Each row is a point on a landscape with many peaks, with its height.
From any point a climber steps to the highest of the 2 points nearest to it. It stops when none of these is higher. Distance is the straight distance between rows; heights are no part of it.
q141: [  9,  38,   3,  -7, -40,   7, -13,  15, -22, -21,  27, -11,  12,  -2,   8,
   0, -27,   4,  23, -12, -22,  -3,   8,  -3, -27,  -7,  31,  10]  height 275
q714: [ 40,  -8,   0,  17,  -2,  -8,  16,  43,   1,  -5,  -7,   9,   4,  -3, -13,
 -11,   2, -13, -19,   2,  -8, -37,  23,  -7,  -2,  -1, -26,   1]  height 248
q891: [  1, -25,  17, -47, -19,  -6,  -2,  -7,  -9,  -3,   5,   7,  28,  17, -35,
  -4,  -8, -61,  -6,  21,  -2,  -3,  -7,  10,  30,  23,   0,  10]  height 57
q882: [ -9, -26,  -5,   2,   9,  16, -28, -29,  -6,   0,  -9, -34,  10,  -5, -12,
   2,  23,  15, -12,  -3,  -4,  42,  -5,  21,   6,  -8,   7,   1]  height 606
q660: [-36,   5,  20,  14,  -9,  23,   7,   6,  -4,  -4,  -9,   3,  36,   9,  -8,
 -27,  31,   8, -11,  31,  -9,  11, -21,  14, -11,   1,   6,  17]  height 229
q842: [ 31, -15,  41,  25,  21,  10, -12,   9,  -9,  15, -14,   2,   0, -21,  -9,
   0, -18,  19,  21, -13, -18,  -8, -13, -12,  22,  18, -15, -18]  height 146
q188: [ -2, -24,  19,  21,  23,  -7,   0,  12,   3, -16, -32,   6,  15,  -5, -35,
 -16,  -7,  -9,  -4,  19, -12,  -3,  17,  19,   8,  -8,   2,   5]  height 283
q432: [ 15,  -7, -12, -27,  10,  -9,  -2,  16, -19, -19,  21, -17, -18, -25, -19,
  22,  45,  -7,  -6, -23, -17,  26,  16, -19,   2, -13, -15,  -3]  height 473
q718: [  3, -13,   9,   6,  21,  11, -13, -19,   9,  36, -16,   1, -10, -23, -12,
 -13,   1,  51,  14,  -3,  -2,  14, -33, -13, -26,   9,  23, -10]  height 414
q720: [ -7,  16,  -2,   8, -18,  22, -18,   1, -17,  17,  -4,   3,  32,  -4, -13,
  15, -25,  13,  12,  46,   3,  33,  -9, -13,  26,  48, -38,  16]  height 490
q285: [ 19,  18, -11,  21, -41,  -1, -16,  24,  12,   6,  20,   5,  15,   0,  20,
   3, -19, -14, -19,   7,  10, -31, -14, -15,  17,  20, -29,   4]  height 148
q800: [ 12, -27,   3, -18, -14, -11, -17,  20,   6, -20,  39,   2, -19, -19, -16,
  14,  40, -10,  -3, -29,  -1,  40,   9,  -5,   5, -28,   4,  -4]  height 433
q224: [ -6, -26,  19,  -2,  -2,  16, -16, -30, -15, -16,   2, -48,  24,   6, -11,
   5,  10,  -9,   9, -14,  -5,  24, -13,  29,  32,   8,  11,   0]  height 548
q367: [-10,  21,  14, -39, -12,   0,  20,   6, -33,  22,  11,   9,   9,  14, -12,
 -22,  31, -28,   5,  10,  -5, -26,  -9, -30,   8, -15, -15, -19]  height 34
q685: [-23,   4,  13,   6, -11,  35, -14,   9,  -1,  17, -15,  -7,  38,  -5,  -6,
  -3, -34,  10,   3,  34, -10,  19, -19,   1,  24,  38,   2,  -1]  height 448
q922: [-19,  -7,  18,   1,  17, -12,  27, -16,  -6,   0,   6,  -8, -13,  -6,  22,
  -4,  10,   7,  21, -45,  28, -14, -17,  14,  20, -18,  10, -21]  height 214
q869: [  1,  21, -10,  -6, -17,  -4, -22,   2, -11, -18,  14,  -1,  -9,   2,  12,
   4, -37,  11,  18,  18, -19,   8,   7,  -3, -30, -18,  38,  -3]  height 298
q504: [ 21,  12,  -5,  18,  19, -13,   9,  -8, -11,  13,   2,  -4, -35, -18,   7,
  32, -15,  20,   2,  18,  12,  13,  16, -10,  33,  25, -36,  -7]  height 130
q168: [ 16,  -7, -11,  12,  -5,   3,  16,  15,  -5,   8,  -4,   1, -42, -13,  15,
  15,  -7,   1,  -9,   3,  -6,   5,   2, -11,   9, -28,  -1, -13]  height 162
q520: [-10, -17,  -4, -15,  18,   3, -14,  -7, -36, -10,  -9, -31,  26,   9, -16,
   5,  11,  -1,   5,  25,  -3,  57,  12,   2,   0,  19, -11,  28]  height 594
q351: [ 16,  20,  -8,  10,  38,   9,  28,  -1,  44,   5, -12,  -2,  20,  21, -20,
 -22,  20,   9, -10,  -3,  10, -16,   4,  20, -37, -27,  -8,  19]  height 71
q509: [ 23, -14, -20,  25,  10,  -3,   8,   8,  35,  -5, -14,  10,   4,   5, -26,
  -3, -44, -17, -21,  -5,  12, -20,  27,  22,  15,  -9, -23,  10]  height 318
q571: [ 10,  28, -24,  14, -22,  -9,  26,  14,  24, -14,   6,  14,  -9,   9,  26,
  -2,   5,  -5, -16,  -2,  12, -54,  10,  11,   3,   3,  -9,  -7]  height 125
q279: [  6,  21, -22,  -9, -16, -10, -17,   4, -15, -29,   6,   3, -27,  -5,  12,
  37, -38,  -9,  -4,  21,   0, -14,  13,   2,  17,   2,  11, -16]  height 126
q373: [ 16, -11,  15,   2,  24,   0, -23,   8, -29,   0,   6, -25, -23, -27, -11,
   9,   7,  -6,  11, -33, -22,  36, -17, -29,  16,  -7, -11, -14]  height 354
q420: [-21,  -4,   1,  13,  -5,   9,  -4, -12,   3,  -4, -16,   7,   6,  11,  17,
  -7,  -8,  12,  -5,  18,   2,  -6, -10,  16,   4,  -4,  16, -14]  height 384
q21: [ -7, -13, -15,   4,   1,  -9,  -6, -31,   5,  27,  -8,   3, -18,   0,  24,
  12,  25,  36, -11,  21,  13,   2,  -7,   2, -28, -25,   8,   1]  height 481
q30: [ -3,  -2,  20, -33, -20,   2, -14,  -2, -24,  -7,   6,  15,  31,  24, -16,
   9, -11, -38,   3,  31,  -9,  28,   7,   7,  27,  35, -10,  15]  height 65
q65: [-16,   4, -10, -10,   5, -27,   5,  -6,  -1,   5,  -4,  40, -19,   9, -17,
 -36,  18,  26,  17, -17,  34,   1, -39, -17, -12,   3,  20,  12]  height 523
q626: [ 13,  35,   6, -49, -19,  -7, -19,  21, -44, -15,  26,  -2,  -2,   9,  12,
  35, -15, -28,  24,  19, -21,   8,  14,   4,  -2,   6,   2,  10]  height 225
q33: [  9, -20,  -4,  38,  -6,  -5,   7,   9,  19,  -5, -10,  16,  -6,   0,  -8,
   5, -48, -10,  -1,   9,  14,   5,  27,   4,  28,  15, -17,  -3]  height 335
q960: [ 18,  27, -23,  35, -21, -16, -19,   8,  29, -14,  -1,   1,   9,   3,  -3,
  -7, -57,  -7,   0,   5,   0, -45,  23,   5,   0,  17,  21, -11]  height 285
q300: [-20,  -6,  27,  18,  39,   1,   8,   8,  29,  -8, -30, -10,  13,  -9, -47,
 -12,  -3,   2,  -1,  16,   8,   6,   0,  30, -18, -20,  12,  11]  height 264
q218: [ 21, -12,   2,  15,  22,   2, -17, -17, -18, -10, -22, -14,  -3, -20,  -1,
   4,  40,  22,   2, -10, -26,  10,   6,  -7,  -4,   7, -14, -12]  height 299
q727: [-30,  33, -23, -16,   0, -24,   9,   0,  -9, -28,   4,  12,  -1,  14,   8,
 -30, -15,  -3,  35,  -3,  -3,  -6, -20,  -1, -28,   4,  40,  -5]  height 434
q918: [ 38,  -2,  15,  18,  11,  19,  -1,  -4,  -4,  25,  -9,  -2, -14, -25,  19,
  14,  -4,  30,  -4, -17,  -3, -25,   0, -10,   8,  25, -12, -25]  height 163
q803: [ -2, -13,   4, -12,  -5, -24,  -8, -16,   9,   4,  10,  32, -34,  13, -21,
 -27,  44,  32,  -8, -28,  29, -10, -24,   0, -17, -15,  23,   0]  height 555
q695: [ 18,  -5,  16,  23,   2,  13, -18, -26,  11,  29, -27, -14, -15, -18,  33,
  22,  25,  39, -19, -12,  -6,  -6,  21, -13, -24,  -1, -31,   5]  height 200
q178: [-23, -25, -11,   1,  16, -12,  -2, -25,  27,  38,  -8,  21, -28,   1,  -4,
 -10, -20,  25,   4, -26,  11,  -6, -28, -13,  -5,  -5,  43, -11]  height 456
q42: [-18,  15,   7,  27, -15,  20, -10,  12,  42,  19,   1,  -2,  37,  -2,   5,
 -17, -28,   5, -16,  22,  28, -24, -15,  21,  -2,   3, -17,  16]  height 173
q156: [  0,   8, -11,  -8, -24,   6, -17, -18, -20, -18,   5,  12,  29,  11,   5,
  17,  -6,  -6, -23,  39,  -1,  -4,  -4,  12,   9,  17, -27,  -5]  height 89
q939: [ -1, -29,   5,   8,   7,  -2, -10, -23,  34,  53, -15,  23, -14,  -9, -26,
  -3,  -8,  52,  -5, -15,  -8,   7, -20, -20, -15,  10,  41,  -2]  height 436
q501: [-18,   6,  21,  39, -17,  26,  10,   4,  26,  24,  -9,   3,  31,   3,  26,
 -30,   4,  29,   0,   9,  19, -20, -20,  10, -14,  11,  -1,   4]  height 188
q354: [-10,  -2, -33, -25,   8, -10,   6, -12, -18, -26,   4,  -9, -10,   9,  25,
  -1,  34,  -4,  -9,   0,   7, -10,  -7,  11,   8, -14,  21, -21]  height 253
q733: [  5,   6, -21, -14, -10,  -9,  18,  26, -20, -19,   6,   1, -45,  -7,  20,
  32, -29, -18,  -6,  10,   4,  20,  24,  -3,  14, -19,   6,  -4]  height 145
q751: [ -4, -23, -11, -32,   8,  12, -11,  15, -24, -12,  17, -12, -12,   0,  16,
  -1, -45, -27,  13, -10,  -5,  26, -20,   5,  20, -10,  31,   9]  height 595
q598: [-10,  16, -22,  -2, -14,  11, -19, -41,  -3, -17,  -5, -10,  -5,   6,  21,
  19, -14,  14,  -7,   1, -11,   8,   3,  14,   8,   6,  19, -12]  height 357
q114: [-29,  12,   6, -43,   2,  13,  10,  32,   9,  -4,   6,   4,  29,  15, -18,
 -19, -21, -48,  -6,   6, -20,   5,  17,  -7, -14, -15,   2,  21]  height 363
q615: [-33,  14, -23, -27,  19, -16,  18,  18,  -3, -28,   4,   7,   4,  18,   1,
 -33,  -1, -32,  13, -18,  -6, -16,  -3,  -2, -24, -11,  23,   1]  height 411
q976: [ 16, -30,   8,  26,   1, -16,  -3,   4,   3,   4,  -9,  15, -15,  -1,  -4,
  19,  31,  22,   0,  26,  -2,  35,  16, -17, -11, -21, -11,  11]  height 221
q390: [  3,  50,  -4, -35, -16,   5, -14,  14, -26, -17,  37,  -3, -11,   0,  32,
  34, -12, -11,  14,   7,  -2,  41,  37,   1,   5,  10, -15,  15]  height 242
q705: [  7,   1,  13,  23,  11,   3,  18,   0,  24,  25, -14,   2, -27,  -2,  37,
  -5,  -7,  23,  12, -19,  23, -34,  -6,  -7, -16, -12,  17,  -9]  height 187
q288: [ 15,   5,  -1,  17,  29,   2,  24,  15,  36,  18,  -8,  -3,   2,   2, -11,
 -37,   0,  15,  12, -13,  19, -23,   4,  -2, -54, -22,  -8,  16]  height 78
q295: [  3,  42, -23,  31, -28,  18, -18,   0,  35,  13,  18, -21,   1,  -5,  41,
   4, -18,  28,   2,  -2,   5,  -5,  -9, -29,  -7,   1,  20, -12]  height 537
q90: [ -6,  -9, -19, -10,   0,   8,   4,  -9, -25,  -3,  30,  -4, -18,   8,   5,
  -8, -10,   6,  14,  11, -11,  71,  11,  -5,  -4,  14,  -4,  26]  height 486
q439: [ -3,  10,  -2,  17, -36,   7, -13,  11,  39,  14,  20,   3,  31,  -3,  -6,
  -6, -48, -27,  -9,   6,  15, -15, -14,  10,  11,  16, -29,  12]  height 160
q368: [ 43, -15,  11,  31, -15,  -6,  14,  15,   9,  10,   1,  14, -30,  -6,  15,
  32,  -8,  11, -17,   9,  18, -28,  24,  -5,  15,  -3, -30,   4]  height 105
q339: [ -2,  11,  -9, -35,  -7,   5,   4,  10, -29,  11,  26,  -7,   3, -10, -15,
  11,  52, -15, -15, -10, -16,  27,  14, -30,  -6, -10, -24,  -1]  height 510
q355: [-11,   1, -26, -31,  15, -16, -15, -15, -47, -27,  -6, -29,   7,  16,  18,
   5,  10,  -1,   9,  32,   7,  -2,  -9,   7, -12,  -2,  29, -16]  height 276
q148: [-10, -14,  -1, -29,  -8, -18,   5, -28,  12,  -1,   6,  13,  24,   0, -44,
  -1, -19, -67,  -7,   8,  -2, -13, -12,  27,  12,  17, -12,   7]  height 50
q653: [ -6, -23,  -4, -52, -15,  19, -10,  24,  -9,  -8,  50,   5,  10,   8, -12,
  -8,   4, -34,  -4,  -9, -15,  32,   2,  -2, -10,  -3,  21,  21]  height 602
q10: [ 18,  -6,  14,  24,   4,   4,  28,   3,  49,  48, -18,  -2,  -4,  -7,  46,
  -7, -22,  24,  -1, -30,  19, -42,  -4, -21, -24,  20,  29,   1]  height 174
q239: [  4, -18, -10, -36, -15,  22,   0,   6, -10, -28,  35,   2,  -4,  -2,  11,
  32,  19, -32, -22,  -4, -11,  -2,  27,   9,  28,   6,   6,  -7]  height 308
q82: [  1, -17, -17,   9,  10,  -8,   3,   1, -23, -14,  -4, -13, -13,  13,  -6,
  -1,  -1,   4,   5,  19, -15,  59,  28, -11,  15,  11,  -9,  16]  height 533
q169: [ 29,  11, -31,  12, -12, -12,  -7,  11, -18, -31,  -7,  10, -14,   8,   6,
  34,  -9, -10,  -6,  41,  -5, -10,  21, -10,   9,   5,  -9, -14]  height 112
q793: [-21,   3,   6,   6,  12,  -4,  26, -11,  24,  20, -13,  19, -23,  -2,  31,
  -8,  -1,  14,  13, -40,  43, -21, -10,  11,   2, -27,   8,  -6]  height 198
q515: [ 22,  49, -24,  22, -14,  19, -20,   3,  15,   4,  -4, -30,  -6, -15,  35,
  17, -11,  32,  -7,   2,  -7, -23,   6, -32,  -3,  18,  -2,  -8]  height 489
q264: [ 25,   1, -12,  22,   3,   5,  16,   9,   7,  18, -20,  -9, -25,  -8,  25,
   0,  -4,  22,  -7,  -5,  -4, -34,  -8, -14,   6,   1,   6, -15]  height 175
q253: [ -1,  22,  44, -17,  25, -10,  13, -10,  34,   5,   9,  19,  33,  15, -51,
  -7,  31, -25,   1, -23,   0, -34,  -6,  29,  -4,   1, -29,   9]  height 56
q945: [ 10,  22, -36,  19,  -4,  -4,  -2,  -8,  41, -14,  -5,   4,  12,  20, -15,
   0, -40, -12, -14, -10,   8, -39,  22,  25, -13,  -4,  -4,   7]  height 301
q290: [ -3,   7,  39, -32, -10, -11,   3, -10,  -9,  19,   5,   7,   8,   8, -41,
 -20,  22, -41,   0,  -1,  -6, -31,  -7, -16,  24,   1, -14, -19]  height 42
q643: [-36,   5,   0, -22,  16, -12,  18,  11,  -7, -12,  -6,  -3,  35,  13, -20,
 -35,   2, -38,   0,   5, -15, -11,   0,  11, -14, -10,  14,   5]  height 388
q974: [-10,  25, -25,   0,  12,  -7,   0, -32, -21,  11, -20,  -2,  -6,   1,  31,
  -2,  41,  29,  -5,  18,  19, -15,   0,   3, -24,  -7, -12,  -8]  height 458
q121: [ 18,  43, -18,  14, -48,  -7,  -7,  28,  21, -17,  25,  -7,   8,  16,  25,
  -2,  -2,  -3,  -7,   1,   5, -50,  -4, -11,  -3,  11,  -6,  -3]  height 136
q796: [ 11, -30,  20,  -5,  -1, -10,   2,  32,  13, -18,  29,   8,  -5, -16,  -9,
  19,  22, -30,   0, -32,   5,  25,  36,  10,  26, -32,  -4,  -3]  height 395
q461: [ -5, -25,  14, -14, -14,  20,  15,  15,  11, -21,  36,   8,  10,  -1, -13,
  11,  16, -42, -15, -22,  -7,  -7,  31,   5,  27, -11, -17,  -6]  height 349
q627: [ 23, -24,  27,  26,  -5,  18,  17, -14,  41,  45, -28,   5,   0,  -3,  34,
   4,  -2,  44,   0, -33,  -3, -18,   0, -16, -19,  17,  28,   7]  height 180
q392: [ 12,  -9,  16,  19,  -8,   4,  10,  13,  16,  19,   4,   5,   1,  -3,  14,
   8, -11,  -1, -25,  12,  34, -26,  15,   6,  -2, -23, -28,   4]  height 96
q629: [ 17,   3, -16,   4,  -2,  -3,  20,  42, -20,  -8,  -6,   8,   7,   4,  -8,
 -20,  13, -15,  -6,  -8, -28, -23,   5, -34,  -1,   2, -19,  -6]  height 262
q456: [ -9,  -6,   5,  26,   0,  16,  -6,  15,  15,  16, -12,   7,  15, -12,   2,
   7, -30,  24,   7,  33,  11,   7,  -1,  -5,  13,  13,   6, -15]  height 413
q610: [-12,  -3,  -2, -47, -16,  15,  -8,  10, -22, -14,  28, -14,   9,   8,  23,
   5, -13, -33,   3, -20, -13,  24,  -1,  18,   6,  -4,  32,  -5]  height 685
q149: [  0,  22, -31,  15,   1,  -2,  -8, -20, -11,   8, -18,  -5,   2,   4,  31,
  14,   2,  38,   3,  22,   5, -29,  -3,  -8,  -8,  21,  -4, -26]  height 429
q766: [-32,  -5,  38,  17,  19,   3,   8,   6,  14,   3, -14,  -4,  19,  -8, -25,
 -19,  32,   0,   2,  21,  13,   6, -17,  30, -24,  -3,  22,  14]  height 247
q905: [-33,   9,  42,  -7,  16,   5,   9, -21,  20,  21,  -4,  -8,  24,   1, -50,
 -15,  -9, -28,  -5,  -2,   8, -13, -21,  40,  17,   9,  -6,  17]  height 33
q521: [-33,   0,   8,  15, -11,   8,  14,  -6,  15,  -2,  -2,  19,  25,   3,   7,
 -38,  35,  15,   7, -18,  -2,  12, -19,  20, -15,  -4,  16,  14]  height 212
q241: [ -5,   5,  40, -19,   5, -10,  11,   6,  18,   3,   9,   7,  27,  16, -52,
 -18,  19, -45,  -3, -12, -14, -21,  12,   3,   8,  10, -23,  -5]  height 49
q192: [-12,   0,   5,   7,  11,   2, -12, -17, -34,  -1, -10,  -9,  15,  -1, -16,
  15,  -6,  10,   6,  42,  -1,  39,   1,  -8,  24,  43, -32,  15]  height 532
q293: [ -9,   0, -27, -40, -12,  17,  -1,  10, -27,  -7,  28,   8,  -1,   0,  -3,
 -13,  26,  -9, -14,  -9, -14,  25,  -4, -15, -14,  -6,  -2,   4]  height 546
q656: [ -4, -41,  32,   8,   6, -17,   0,  13,   5, -21,  -4,  -6,  10,  -1, -31,
   2,  10, -22, -11,   8,   8,  20,  22,  24,  21, -15,   7,   6]  height 305
q338: [-35,   4,   7, -10,  -7,   3,  -6, -23,  16,   6,   1,   5,  26,   5, -32,
 -15, -41, -38,  -2,   9,  -2, -22, -28,  34,  17,  25,   1,  19]  height 41
q503: [ 12,  41, -40,  16,  -1,  -7, -22,   4,  -9,   8, -22, -23, -16, -16,  22,
  17,  -5,  33,  -2,  22,  -9, -17,  15, -39, -25,  20,  -1, -18]  height 449
q375: [ 53, -13,  26,  28,  17, -20,  21,  12,   4,   8,  -2,  12, -47, -11,   3,
  35, -15,  18,  17,   6,  15,  -5,  13, -16,  26,  17, -32, -11]  height 115
q129: [ 16,  -7,  -3,  13,  12,   1,   6,  -5, -17,  13,  -7, -11, -38, -24,   7,
  29,  -9,  22,   8,   0,  -5,  33,  11, -14,   9, -13, -21,  -3]  height 147
q972: [ -7,  -7, -29,   3,  10,  -7,   8,   8,  25, -18, -13,   3, -16,   9,  -2,
 -13, -19, -20, -27, -16, -11,  -6,  34,  10, -12, -30,  23,  -2]  height 90
q724: [-36,  17,  28,   4,   7,   8,  31,  -8,  -1,  12, -11,   8,  24,  -3,   3,
 -43,  20,  -4,  34, -42,  -9,  -8, -34,  -6,   6,   7, -10,   6]  height 18
q167: [  1, -25,   4,  27, -14,   1,   0,  -5,  -6,  -8,  -3,  14, -10,  10,   0,
  20, -15,  -1,  -5,  28,  10,  21,  17,  14,  34,  -3,  -9,   2]  height 356
q151: [ 23, -28,  15,  28,   4,   2, -19, -18,  15,  37, -17,  13, -18, -13,   5,
  26,  23,  35,  -5,  -1,  -9,  26,  16, -18, -27, -17, -11,  14]  height 211
q478: [ -7, -45, -14, -17,  10,  -9, -11,  -5,  -4, -10,   1, -17, -23,  -3, -14,
 -18, -40, -16,   9, -20,   1,  21, -24,   8,  -1, -15,  45,   5]  height 524
q737: [-21,  25, -27,  -6,   1,  -9,  13,   0, -21,  -5,  -5,  10,  -7,   0,  19,
 -23,   9,  11,  15,  -4,   4, -15, -39, -21, -16,   3,  11, -17]  height 462
q516: [-20,  21, -19,  -7,  -5, -13,  26,   5,  19, -29,   7,  31,  -2,  22,  13,
   0,  11, -25,  -8, -13,  26, -41,  31,  16,   2, -11,   5,  -6]  height 111
q964: [-23,   8, -26, -16,  12, -17,   6, -24, -21,   4,  -6,  14, -21,   2,  14,
 -20,  19,  18,  27, -17,  27,  10, -48, -21,  -1,   0,  21,  -2]  height 492
q43: [ 14,   6, -11,   0,  10,   6,   4,   2, -36, -15, -22,  -8,  -3,   2,  -4,
  -6,  27,   5,  -8,   4, -30, -19,   9, -22,   0,   5, -17, -16]  height 279
q729: [-30,  14,  27,   4,  26,   0,  16,  -7,  11,   6, -12,   3,  18,   6, -16,
 -32, -11, -17,  13, -12,  -1, -22, -21,  17,  11,   4,  -9,   2]  height 26
q731: [ 26, -20,   7,  28,   3, -14,  14,  28,  -4,  -2, -21,  14,   1,  -7,  -4,
   0,  19,  11,  -9,  34,   6,  -9,  23, -11, -12,  -9, -11,  -2]  height 233
q612: [ 16,  -6,   8,  28,  -3,   8,  11, -35,  23,  28, -29,   9, -12,  -1,  42,
   8,  28,  41,  -2, -13, -11, -16,  12,  -6, -22,   7,  11,   1]  height 189
q706: [ 19,  -9,  19,  22,  17,   6,  11,  30,  30,  26,  -3,  -5,   1,  -5,  -1,
 -12, -22,   9,  -8,  -9,  27, -12,  12,   3, -25, -29, -21,  19]  height 87
q812: [-24,  15,  10, -19, -30,  13,  -6,  12, -21,  -8,   8,   1,  30,  16,  -3,
   4,  -7, -27,   0,  36, -16,   5,  -5,  -1,   2,  13,  -2,  -1]  height 76
q535: [-19, -16,  17,  -1,   5,  26, -10, -22, -22,  -6, -15, -26,  28,   8, -13,
 -18,  -7, -17,  -1,   3, -26,  21, -25,  20,  27,  29,  14,   5]  height 497
q436: [-19,   1, -21,   1,   2,  -7,  28,   2,  27,  -7,   0,  12,  -3,   7,   9,
 -21,   9,  -5,  -9, -30,  10, -16,  23,  13, -12, -32,  15,  -8]  height 99
q624: [  1,  14,  10, -10,  36,   8,  26,  -1,  36,  -8,  -1,   5,  28,  18, -43,
  -5,  14,  -6,  -9,  -5,  -4, -15,  10,  33, -10, -14, -19,   8]  height 64
q120: [ 16,  -8,  45,  20,  19,  -4,  -4,   9, -14,   7,  -2,  -4,  10,  -9, -18,
   9,   0,  20,  30,   0, -21,  34, -13, -27,  27,  28, -25,   0]  height 129
q782: [  1,  14, -21, -26, -12,   3, -37,  -9, -22, -23,   4, -10,  -7,  -1,  26,
  22, -22,   6,   1,  19, -23,  30,  17,  13, -14,  -6,  28,   1]  height 327
q767: [ 11,  -9,  16,   0,   8, -21, -10, -39,  10,  12, -10,   1, -26,  -7,  10,
   4,  48,  39,   3, -13,   2,   9, -12,   8, -34, -25,  22,  -5]  height 503
q25: [ 14, -17,  26,  -3,  -4, -40, -12, -30,  28,   3,   9,  23, -40,  15,   9,
   1,  39,  31,   8, -33,  19,  -6, -23,   6, -32, -15,  28,  -8]  height 527
q942: [ 19, -11, -13,   1,  22, -10, -30, -12, -19,  -3, -17, -21, -25, -30, -10,
  -1,  13,  12,   3, -31, -19,  39,   1, -15,  -6,   3,  -7,   7]  height 324
q836: [ 20,   4, -37,   9, -20, -21, -15,  -9, -19,  -8, -11,  15,   2,  -3,  -6,
  26, -15,  -7,  -5,  44,   1,  -6,  -4,  -5,   9,  27, -42,  -5]  height 101
q881: [-20, -26, -19,  -7,  23,  -8,   5, -16,  17,   3,   7,   8, -41,  -3,  -9,
 -24, -24,  -4,  -1, -43,   8,   1, -26,  13,  -8, -13,  40,   3]  height 483
q563: [ -2, -36,   1, -15,   8,   0, -28, -17, -19,  -2,  -6, -51,  13,  -2, -33,
   9,  24,   2,   7,   2,  13,  58, -10,  17, -11,   5,   2,  23]  height 656
q832: [-21,   6,   4,  28, -16,  20,  17,  -8,  30,  12,  -8,  16,  18,  14,  33,
 -20,  22,  28,  13, -30,  14,  -9, -17,   0,  -8,   2,   0,  12]  height 199
q512: [ -6,  19,  -4,   3,   7,  15,  19,  17, -17,  17,   9,   2,  -6,  -7,  10,
 -24,  -3,   4,  11,  -9,  -7, -22, -36, -28,   2,  -8, -18, -18]  height 431
q952: [ -7, -22,   5,  -5,  10,  -9,   7, -16,   0,  -8,  15, -18, -16,  -7,  11,
   0,  26,   3,  -2, -15,  18,   8, -15,  11,   4, -30,  16, -13]  height 232
q162: [ 17,   5,   7,  -3,  24,  -1,   7,  18, -36,  12,   7,  -8, -15, -31,   0,
   6,  -3,  -6,  12, -18, -15,  -1, -26, -34,   5,  -8, -32, -19]  height 393
q366: [ -3,  -3, -17, -41,   4,  -2, -12, -10, -35, -17,   6, -29,   4,  10,  -1,
  30,  -2, -22,  -8,  19,   8,   9,   4,   8,  11,  -1,   3,   1]  height 300
q852: [ 14,  42,   4, -17, -27,   2, -23,  16, -26, -32,  26, -10,  11,   4,   5,
  26, -11,  -6,  21,   9, -35,  -4,  16, -17,  -9,  11,   3,   8]  height 249
q97: [  2,  12, -13, -31, -23,  23, -10,  10, -23, -13,  32,   2,  11,   2,  17,
  37,   4, -22, -19,  -3, -18,  28,  35,   4,   9,  16, -14,  10]  height 274
q962: [ -4, -31,   1,  -9,   1, -15,  -3,   2, -18, -26,   6,  -1,  -6,   4,  -7,
  15,   0, -10,  -9,  22,  18,  19,  21,  15,  21, -13,   4,  -2]  height 331

Where does a climber stop that starts at each point below?
q627 => q803
q516 => q167
q918 => q167
q626 => q563
q724 => q167
q43 => q803
q10 => q167
q390 => q610
q114 => q803

Call two points neighbours if one is among the 2 nearest of the other. Go from one point of each pair to the other, from neighbour to neighbour, staying as high as possible. Name the lowest point that can't be avoided.
q803, q167 => q10
q610, q563 => q626
q803, q295 => q149
